Points, in no order, along strands that fork, close into loops and pass close to each other.
In the rows, zero is written as 128.
Points whose rows are less than 110 apart are linked; no others are. Some points are linked to none.
<369>: [109 126 161 126 146 196 135 145 128  94 108  88 100 137 141 128 143 160
 114  92 151 110]
<914>: [132 128 195 122 118 142 164  97 128 162 164 200  83 137 139 115 104 124
 135 117 141 114]
<528>: [120 199 188 121  81 124 141 123  90 162  91 126  96 136 110 154 149  21
 157 128  80 156]
<163>: [146 121 152 141 120  79 155 117 143 127 171 156 143  96  97 113  86 154
 127 165 148 131]
<756>: [ 95 161 159 119 112  76 103 144 100 170 103 214  93 104 153 122 176  46
 190 167  87 152]
<895>: [142 141 156 128 146 153 101 134 149 129 106 180 132 116  98 135 116 138
 111 151 192 158]
<578>: [138 147 131 161 137 138 124 107 121 121 115  51 139 138 138 139 107 183
 125  52 113 175]
<814>: [138  99  49 137 141  91 113 150 157 130 161 167 163 128 158 134 158 134
  95 197 122 125]
<630>: [ 87 142 195 118 117 121  97 151  83 173 101 186  77 115 133 103 162  86
 187 155 106 138]
<709>: [158 167 183  86  98  90 166 122  84 149 111 177  98 119 111 119 178  73
 177 176  56 129]
<901>: [112 122 180 106 124 134 106 138 149 163 123 172 114 107 135  93 124 136
 119 159 161 143]
<911>: [126 146 106 177 154 152  79 131 132 121 124 159 148 117  81 138  95 135
 125 115 204 169]
<8>: [120 149 146 158 139 183 123 136 146 123 144 100  93 177  54 122  91 172
 129 104 159 146]
<997>: [153 119 128  78 146 114 176 146 105  96 117 115 139 141  98  62 103 136
 114 119 108 103]
<910>: [116 125 115 139 141 117  91 118 131 154 106 170  93 126 110 111  86 140
 139  91 148 157]
<403>: [133 144 129  97 113  96 105 120 128 138 102 216 124 101 158 122 202 102
 118 182  99 156]
<810>: [122  66  95 207 136 139 132 130 120 124 141 105 119 141 149 140  66 140
 143 144 162 131]
<439>: [200 121  51 116 167 101 112 175 143 133 124 213 128 110 123 152 179  66
 129 163  72 125]
<68>: [104 154 188  76 105 126 155  99 124 141 141  93 152 129 191  90 133 140
 117  92 145 136]
<986>: [ 86 131 128 154 157 140  72 140 152 129 122  75 128 111 161 149 102 177
 101 107 159 165]
<496>: [129 120 103 122 157 113 121 135 141 129  92 147 127  92 129 174 157 171
 113 143 134  83]
<927>: [145 161 156 127 109 157 139 104 148 148 152  33 143 157 118 130 116 167
 117  62 145 176]
<1042>: [ 80 140 126 120 139 151  61 179 153 139 123 103 136 124 142  98 153  99
 113 107 135 114]
<523>: [138 158 146 113 123 122 185  82 113  97 162 126 144 129 102 138  93 151
 128  89 157 120]
<742>: [136 130 175 120 126 141  99 165 117 129  87 171 107  88 121  95 188  84
 134 134  98 103]
<111>: [173 146 194 101  99 134 195 107 120 147 165 175 106 144 115 115 167  94
 134 118  93  86]
<267>: [156  94 163 165 139 172  98 137 145 168 101 125 127 131 155 135 112 150
 101 149 124 150]
<42>: [111 137 128  92 151 159 109 165 138 113 116 184 106 151 129 111 204 109
 116 189 103 103]
<152>: [159 172 146 149 144 137 177  83  85 106 165  88 167 143  89 149  75 183
 138  91 154 173]
<606>: [142  92  39 185 116  79 119 137 127 130 162 133 202 134 157 129 124 124
 118 206 138 157]
<325>: [111 112 144 126  79 100 151 120 193 129 191 126 131 108 134 146 137 117
 102 143 117  71]
<1024>: [144 152 136 114 100 168 145  97 119 123  90 143 106 168  96 176 140  54
 126 135  70 127]
<741>: [154 124  84 115 140  88 159 101  82 109 142  62 140 106 155 158  70 158
 173  70 114 143]
<1007>: [110 148 154  90 148 166  81 202 119 126 100 174 116 123 126  76 192  80
 137 143 126 117]
<985>: [138 133 135  78 112 139 146 126 111 134 111 138 109 151  92  82 123 102
 130  94  90  97]
<35>: [ 89 107  86  82 112  73 127 117 146 173 145 100 142 128 157 120 112 134
 127 120 120  82]
<992>: [154 151 168  99  95 153 118 134 126 141 108 126 122 114  81  92 154  87
 123  74 110 127]
<970>: [129 134 130 114  94 160 112 126 105 114  73 185 123 124 130 139 208  29
 129 121  90 134]
<691>: [131 122  95 130 151 107 115 104  99 102  93  56 142  99 159 141  88 162
 149  64 107 185]
<482>: [155  90 114 199 114 126 153 118 122  82 141 106 184 107 148 175 129 138
 110 186 161 142]
<904>: [111 121 157 118 100 147 144 140 163 107 150 106 126 111 145 104 143  90
 121  66 115  72]
<711>: [ 97 131 150 103 123 138  82 116 108 175  94 183  86 140 149 118 163 100
 140 155 108 133]
<31>: [164 110 115 120 145 120 162 133 105  93  95  81 172 139 101 112 110 160
 117 152 111 122]
<576>: [122 118 114 166 118 138 107 132 129 110 127  58 154 119 129 139 102 161
 111  91 154 146]
<100>: [140 120 135 148 140 193  94 124 123 140  70 169 100 158  97 154 134 115
 112 144 104 145]
<118>: [122 111 133 145 139 126 168 119 127 131 174  72  99 142 185 148  91 145
 135  66 107 107]
<873>: [105 117 118 122 109 152  91 127 138 145 111 192 103 132 170 132 170  53
 126 133 111 130]
<833>: [194  66  70 155 130  77 149 131 128 108 111 114 166 112 124 131 104 130
 137 142 131 118]
<849>: [107 118  58 165 157 105  93 163 106  71 122  81 148  92 130 127  72 120
 166  84 155 163]
<89>: [176 116 143  95  99  86 146 118 109 132  92 199  91 107 145 115 197  71
 141 190  75 143]
<547>: [138 169 137 114 147  94 105 154 123 157 110 215 112 102 145 139 170  51
 156 196  80 176]
<211>: [ 66 127  85  85 128 114  96 147 144 140 114 117 123 117 144 109 127 118
 121 115 126  90]
<1031>: [151  93  65 150  95  61 145 117 132 120 162 112 186 113 110 123 114 125
 134 192 130 116]
<544>: [119 111 154 144 109 137 140 105 140 189 162  95 109 167 161 122  81 164
 105  77 100 114]
<1025>: [111 133 154  85 137 154 134 115 120 119  96 174  92 155 113 122 164 121
 121 163 119 110]
<220>: [127 136  95 208 127 146 151 103 104 100 142  76 131 159  88 139  84 179
 157 102 134 121]
<594>: [126 126  95 165 165 148 104 164 124 108 115 116 197 147 123 154 147 191
 103 199 139 138]
<105>: [100 149 112 135 126 126  95  89 146 116 105 127 116 127 126 104 102 147
 134  58 173 197]
<121>: [147 140 206 112 108 129 162 119 117 142 138 212  90 111 109 116 156 111
 152 158 126 112]
<827>: [134 137 120 150 132 155 147 134  93 106 136  64 174 167  95  95  82 167
 125 159 137 152]
<241>: [128 112 110 121 162 107 150 108 129 117 109 136 134 134 150 156 133 186
 107 183 146 108]
<531>: [126 141 176 126 113 190 127 125 144 148 154 110  93 155  92 123 117 135
 108 125 172 142]
<36>: [114 137 130  77 122  93 150  87 114 126 101  93 150 125 183 110 122 159
 119  81 127 143]
<554>: [ 92 132 145  88 114 122 103 101 119 172  79 130 123 131 176  97 154 161
 122  94 130 140]
<463>: [119 117 152 152 138 109 151 137 129 118 177  98 148 116 114 130  58 157
 143 149 161 128]
<125>: [153  81  87 100 145  82 143 143 144 132 142 187  59 130 131 141 143 120
 143 179 135  80]
<563>: [180  84  55 117 122  56 180 144 103  99 143  95 130 116 130 148 103 122
 172 121 144 102]
<397>: [158 104 123 101 146  72 194 125 127 116 156 144 108 105 110 125  91 161
 143 144 139  88]
<647>: [122 103 154 130  85 140 117 142 167 152 168 122 115 129 128 127 130  85
 103 159  88  70]
<694>: [130 101 139 168 121 153 110 105 141 166 127  96 106 173 130 121  82 176
 112 124 103 152]
<838>: [121 161 129 109 147 130 203  91  95 102 191  91 127 167 140 136 100 138
 128  63 141 127]
<419>: [154 156 187  97  77 118 131 114 111 148 114 171 106 133 107 113 154  39
 161 157  84 162]
<591>: [107  87 109 185 145  97 144 130 105 119 172  82 121 121 142 131  33 160
 174 162 155 126]
<373>: [ 93 138 129 147 147 192  87 133 145 101  94 127 106 133 150 143 167 138
 104  86 149 134]
<1048>: [118 127  91 134 148 167 121 141 140  86 116 153 173 157 127 160 175 145
  79 187 156 121]
<753>: [149 152 182 109  99 182 106 159 120 142  96 134  94 122  93 114 186  67
 137 139 105 131]
<902>: [130 105  84 180 134 124 165 113  91 120 165  46 119 179 137 117  63 163
 166  93 106 131]
<877>: [155  83 122 159 139 152 146 134 139  57 126 136 161 139 134 143 162 140
  88 200 142 126]
<273>: [102 147  90 101 149 118  75 162 162 131 120 134 185 110 154 143 186 141
  88 138 122 114]
<788>: [ 90 169 123  69 116 144  87 105 142 156  76 126 149 130 137 118 186 133
  98 107 146 139]
<891>: [133 158 145 153 137 154 157 124  76  99 170  44 150 155 108 129  71 193
 157 131 153 180]
<675>: [140 111 117 170 104 142 112 119 159 114 135 130 166 113 102 153 130 101
 106 137 141 121]
<848>: [131 119 149 125 136 150 151 129 145 115 110 121 121 109 109 160 133 162
 118 110 130  97]
<99>: [105 122  89  91 111  64 152 119 173 130 163 121 147 104 119 129 149 127
 117 150 124  78]
<941>: [125 103 124 105 169  79 152 150 142 102 143 160  97  94 133 109 124 141
 134 174 138  97]
<290>: [132 164 190 105 127 138 145 108 139 149 179  61 142 123 174 111 117 147
 122  55 161 184]
<785>: [108 147 146 114 131 138 175 128 135 115 178  87 118 137 139 116 115 130
 126  44 123  83]
<9>: [118 122  77 113 149 105 107 127 158 144 135 189  94 126 130 163 146 131
 124 170 131  90]
<944>: [109 131  57 164 162 113  81 132 131 135 119 175 142 119  86 131  86 116
 138 102 161 137]
<102>: [161 111  62 151 126  76 160 112 106 109 139  85 125  92 119 176  77 143
 168  79 136  99]
<343>: [116 106  80 145 149 151  73 187 146 126 120 128 171 118 155 138 154 110
 107 111 123 102]
<287>: [131 142 163 118  95 149 115 124 151 128 121  95 136 103 139  99 148 103
 115  29 140 120]
<415>: [102 177 111  68 124 136  78 132 160 158 108 146 166 130 111 158 197 124
  89 165 133 134]
<738>: [110 128 192 128  98 164 126 115 152 171 152 158  97 143 112 132 101 115
 123 169 142 138]
<1043>: [134  94 126 151 168 130 108 153 129 146 121 116 150 130 141 133 115 173
 101 190 128 119]
<117>: [127  91  75 182 127 124 106 133 120  93 118  79 157 104 145 141 104 107
 134  78 136 127]
<793>: [113 174 121 164 154 151 150 114 124  92 159  81 112 185  61 118  88 190
 155  77 132 132]

How many points has the smallest loop of links through each point below? Write none if it is on no loop.
<992> -> 12
<873> -> none
<1042> -> none

A fork is a point with three links, a tip a point with one. Leave the first point through the second and follow the links. Name the first fork or tip that comes.
<788>; <415> -> <647>
<343>; <273> -> <578>
<992>; <985> -> <785>
